Each row is a point on a tangle of strands that fork, close into loops and nearly touch. The rows are in no order.
Two points are linked if the straight distance between their rows is under 95.3. Some points are linked to none.
viv: [-21  23  34  34  -7  32  57   8   9 -57 -11  -4  -9  21  33   2  40   8
  -6 -52  -5  -8  16   9   5  45]
diz: [ 44  30  13  24 -18   7  25  40 -26 -46 -21  14 -36  -3  15 -26   8 -15
  43 -39  -4  -3   4  38  30  26]
voraz: [ -8  22 -45 -29 -27  -4  32  41   0 -46 -19 -37  -8  10  17 -13   9   1
 -40 -45  26 -50  30  10  39 -13]
lor: [-24  19  43   0   2  32  33 -24  14 -60  -3  12 -14  23  19  -9  22   2
   3 -45  -4   6   9  26 -35  47]
rad: [  0  28 -50 -32 -15   6  38  28  12 -45 -18 -43  -7   6  28 -29 -20  -5
 -51 -28  24 -46  22  37  18 -10]
mored: [  7 -28  26  16   0 -31 -32 -17  -2  68  -4  20  18  -3 -45  45   1   4
  38  28 -15  20  11 -30   6   7]
Berus: [ 37  12  40  23 -12   4  -1  33 -35 -50 -15  30 -31  -4   1 -17   7 -15
  70 -37   4  10 -17  40  28  39]
Laz: [ 10  24  15  29  20  33 -30   0  19 -15 -16 -30  16  23  16  70  25  21
  -7   6 -31  40  -3  26   8 -34]
Vef: [ 16  41  38  63  -5  27  41  25  -2 -47 -22   1   1  14  19  17  40   2
  16 -51 -19   5  10  10   7  41]
nus: [-29 -19 -52 -41 -18 -25   1 -48  -7  42  26  16 -11 -23 -19 -61 -53 -19
  -5  31  26 -30 -21 -24 -30  11]
ket: [  4 -11  70  -1   8 -16 -43 -16 -24 -27  -1  40 -16  -7 -11 -15  -7  -5
  61  -1  19  23  -8  51 -23  10]
nepag: [ 26  -4 -13 -47 -23 -45 -39  24 -26  -5  -3  22 -32 -20 -28 -25  -4 -17
  53 -38  24 -25  -1 -27  18  -1]
fitaf: [-24   1 -35  36  13 -15  60 -16 -23  52  21   7  -1 -33  12 -41 -27 -27
 -52  42  32 -40   6 -46   5  27]
sug: [ -9 -19   7 -16  22   9   1 -44  -2  30  24  -4   8 -11   3   7 -29   7
 -11  47 -17   9 -18  16 -39   0]
boz: [ 26  41  61 104  29  -6  12  32 -11  20 -14  14   9 -15   9  44  33  11
   7 -13 -37  27  25 -20  11  54]
buriz: [-28 -32 -63   2   7  16  -8  26  36  30 -10 -19  18  44   8  19  25  12
 -49  32 -19  30  -6 -36  31 -73]
mator: [-38 -22  23  13  30  28  36 -51  13  20  28  15  11  22   3  16  -6  10
 -34  24   2  20  -1  -2 -62  45]
tir: [ 40 -29  25  23  -5 -57 -48  26 -43  55  -3  40 -13 -42 -41   5  -6  -7
  63  15   4   4   7 -30  23   9]
Zukoz: [-27 -21  -6  63   8  -8   4  16  36  65  18  -8  25  50 -13  28  59  13
 -27  25  13  33  27 -70  64 -10]
kevo: [ 49  34 -13  18 -13  24  43  47 -27 -48 -23  -8 -33  -9  27 -40  -5 -15
  18 -34 -14 -22  18  53  22  19]
latul: [ 31  14   7 -36 -16  12 -29   6   6 -47 -19 -18  21 -13  10 -26  -9 -12
  22  -5 -11   4 -16  74  11 -45]
fute: [ 12  29 -10  24 -26 -19   0  73  -9 -16 -36 -11   1   4 -16  15  53   4
  14 -66   0 -30   8 -42  72 -15]
pabop: [ 11  11   7 -50  -7  20 -25 -21  20 -37  -4 -20  35 -10  25 -18  -9  10
  -3   1 -10   2 -21  67 -10 -43]
kad: [  4 -24 -35 -38 -17 -41  -8 -10 -30  32  18  35 -37 -32 -18 -61 -39 -31
  19  19  31 -36  -8 -24 -14  17]
pake: [ 15  17  23  43  -8 -32 -13  57  -1   1 -22   5   5  -4 -29  37  48  11
  29 -56 -12 -10   7 -56  44  10]
Rufa: [  1  37  23  20  25  32  12 -28  -2 -25   0 -21   5  -2  45   9 -11   6
 -22  25 -30  16 -13  61 -27 -13]
Nafal: [  1   9 -22 -52   1  32  -3 -23  32 -37  -1 -30  14   2  42   5 -12  24
 -43  -1   7   0 -14  40 -20 -31]
bobim: [ 11  30 -15 -21   2  10  23 -20  -5 -39  -6 -21 -21 -16  40 -51 -28   1
 -24  -2  -2 -12   2  64 -25   0]
vuvo: [  1 -10  82  19  18 -12 -40 -32  -6 -22   7  26   0  -4 -12   4   9   3
  44   8 -11  39   0  52 -41   9]
genu: [ -3  13 -18  23  22  32   0  20  25 -18  -2 -23   6  36  24  53  31  19
 -36 -12  -3  29   8  -6  14 -46]
miba: [-10  -3 -37   4  27  19  37 -24  -9  24  19 -13  -3 -17  21  -6 -37   8
 -48  48   2  -6  -8  -2 -35  -9]
Digu: [-30 -17 -24   5  -1  -7  33 -19  -8  37  23  11   8  -3  -7 -17 -22 -16
 -26  23  25 -22   0 -43  -9  23]
Tuzu: [-21   0  24   1  32  14  25 -52  -4   5  33  15 -14  -8   6  -8 -11   1
 -30  25 -14  11  -9  21 -62  34]
tegaz: [ 16  39  18  28  10  34   7   0   7 -32 -15 -25  10  14  28  37   6   8
   9 -10 -25  16   0  36   3 -14]
tig: [ -7 -45  26 -63 -12 -11 -48 -38  14   9  16  17  11   5 -34   1 -13   2
  40   5  -9   1 -18  -3 -31   1]
lonat: [-30 -19 -54 -42 -11 -22 -28 -53   2  51   6 -10  16 -28 -17 -29 -55  -6
  -6  69  19  -5 -28 -21 -12 -25]
Mabu: [ 34 -30  46  23  -6 -53 -56  13 -26  62  -6  37   1 -25 -53  27  17   5
  66   4 -14  23  16 -33  21  17]
miki: [-10 -21 -23 -11   1   8 -26  -8  19  26   5  -5  16  17 -21  35  -9   3
 -13  32   2  15 -15 -29   4 -29]
kag: [ -9 -23 -51 -19  14 -10 -26 -15  -8  54  -8 -23  11 -28 -17  -4 -41   4
 -17  73  -7  -4 -20  -8  15 -45]
zeti: [-16  -8 -40 -46   2  38   1  -9  45 -28  16 -31  13  18  33   6  -6  26
 -62   5  17  17   0  18 -20 -35]
Deriv: [ 27  11  58  75  18 -23   2  35  -6  51  -7  23   8 -20 -30  40  32  13
  20  -8 -29  21  28 -49  12  54]
gifel: [-23 -36 -38 -14   9  17 -28  -7  52  25   6 -14  25  40  -5  35  10  11
 -29  39  -9  37  -9 -28   3 -52]
dil: [-21 -43  -1 -78 -20  13 -45 -38  39   0  16   3  18  20 -26  18  -5   9
  10  -3   2   1 -27 -21 -27 -12]
zuse: [ 27   0  63  18   4  -4 -18  17 -27 -43  -8  34 -17   2  -4 -12   3 -10
  71 -14   4  19 -20  51   9  21]
misol: [-38 -35   8 -37  -1  42  -3 -37  47 -12  31  -2  23  43  11  29   9  21
 -25   5  19  26  -3 -11 -48   0]
Zadub: [-12 -12 -19  14   1  -8   0  -8   5  41  10   2  14   2 -21  21  -8 -13
  -8  22   9  -8   2 -42   4   5]
Vapi: [ 26  38 -31  17 -28 -14  17  71 -10 -30 -43 -24 -10  -7  -5  -2  29  -7
   2 -52  -1 -27  20  -3  68 -21]
Bolil: [ 36 -23   8  22  11 -61 -45  33 -65  54   2  36 -21 -45 -29  -2 -22 -19
  50  29   8  -9  -2   3  19  -7]
boze: [  4   6  20  69   1 -29  35  27 -28  72   5  14   4 -26 -24 -10  14 -18
 -22  26  25 -29   9 -83  38  46]
gito: [-41 -32  23 -16   3  29   9 -43  29  12  30  13  16  37  -8  23  -1   8
 -18  15  11  21  -9 -17 -48  26]
bofut: [ -7  20   8 -13  -8  14  19 -24  -1 -43  -5  -1 -15   2  24 -39  -8  -5
  -4 -25   0  -9   5  39 -34  21]
demid: [ 13  42 -40 -18  -8   9  48  10  -3 -45 -14 -38 -18  -8  45 -47 -26  -3
 -40 -16   6 -37  12  56  -1   4]
gufut: [-28 -42 -14 -75 -26  28 -30 -23  53 -13  23  -6  25  31  -9  13  -2  19
 -19 -14  18   3 -18 -17 -26 -25]
miz: [ 29  46  -4   8  -5  37  30  15  -9 -45 -29 -27  -5   5  31  -9  -3  -9
   2 -17 -23  -2   5  56  12  -7]
lafe: [ 21   4  -8 -13  13 -24 -34   1 -23   8  -1 -13   7 -26   1  -7 -22  -2
  14  26 -18  -7  -6  25   6 -48]
patog: [-12  -6 -41  27  20  15   9  42  15   7  -1 -21   4  31  16  35  30   8
 -58   9  -9  18  14 -24  39 -56]
Lof: [ 40  47 -31  19 -25   7  46  69 -14 -42 -41 -24 -17  -6  10 -22  10 -18
   2 -43 -10 -35  19  25  54   3]
mez: [-22   3 -63  12  21 -10  44 -38 -31  48  15  -5  -2 -39  17 -45 -62 -12
 -44  62  19 -25  -4 -14 -29   8]
ruti: [-26 -27 -46 -26   1  30  21  -6  30 -11  25 -32   2  28  25   1   0  19
 -63   4  22   5   2 -11  -8 -35]
serad: [ 17  41  54  80  14   6  25  26  -2 -13 -12   9   4  -2  16  28  40   6
  26 -31 -30  20  14 -12   3  55]
Vebug: [-18 -39  35 -33   5  -7 -27 -52  10  35  14  16  22  -3 -21  14 -20   4
  16  41 -19  19 -12  18 -43   0]
lag: [ 22   3  36  44   5 -27 -12  37  -4  25  -4  22   7  -8 -32  44  30   5
  26 -26 -15   7  12 -57  22  30]
dus: [ 23 -20 -18 -63 -22 -46 -37  10 -45   6  11  34 -40 -31 -29 -48 -27 -25
  44 -25  39 -35 -16 -28   9   7]
demu: [  1  19 -19 -22 -27 -11  12  22  -3 -35 -11  -7  -5   7  -3 -18  12  -4
  -4 -56  16 -34  21 -14  17  -6]
lur: [-19   0 -66  21  20 -21  -8  -9 -12  75 -16 -14   9 -26 -11   6 -38  -8
 -22  79   3   0  -8 -33  28 -29]
tose: [-17   5  54 -18   0  28  -9 -45  23 -49   1   5   0  17  11   6  13   5
  20 -23 -16  28 -11  39 -41  24]
Bekez: [  8   8 -12 -25 -26 -27   1  32 -14 -31 -14  13 -19  -7 -15 -26  14 -13
  30 -58  21 -33   9 -23  15   5]
vakur: [-18  -6  75  -1  27   7 -20 -48   7 -20  12  17   2   7  -6   3  10   7
  22  12 -27  38  -9  56 -57  12]
ririk: [-37 -38 -65 -19  -8  16  11   9  27  13  16 -28   3  38   8 -16  12   8
 -64  19  25  -1   6 -34  31 -57]
pag: [  2 -15  22 -37  -5 -20 -32 -22  -7   1  17  20 -13  -3 -17  -7  -2  -5
  41 -10  -5  -3  -8  -2 -22   8]
kud: [ -6 -10   7 -13 -10 -20  -3  -6  -9  16  11  20  -3  -2 -25   6   4  -7
  22 -17   3 -18   2 -45 -13  24]

A fork is a point with three links, a tip a point with one. Leave the first point through the second and follow the links. Name the first fork or tip that comes.
voraz; demu => lur
Deriv; lag => kevo
dil; gufut => sug
miba; mez => Zadub
diz; Berus => lor
latul; pabop => buriz
Tuzu; mator => tig
buriz; ririk => latul
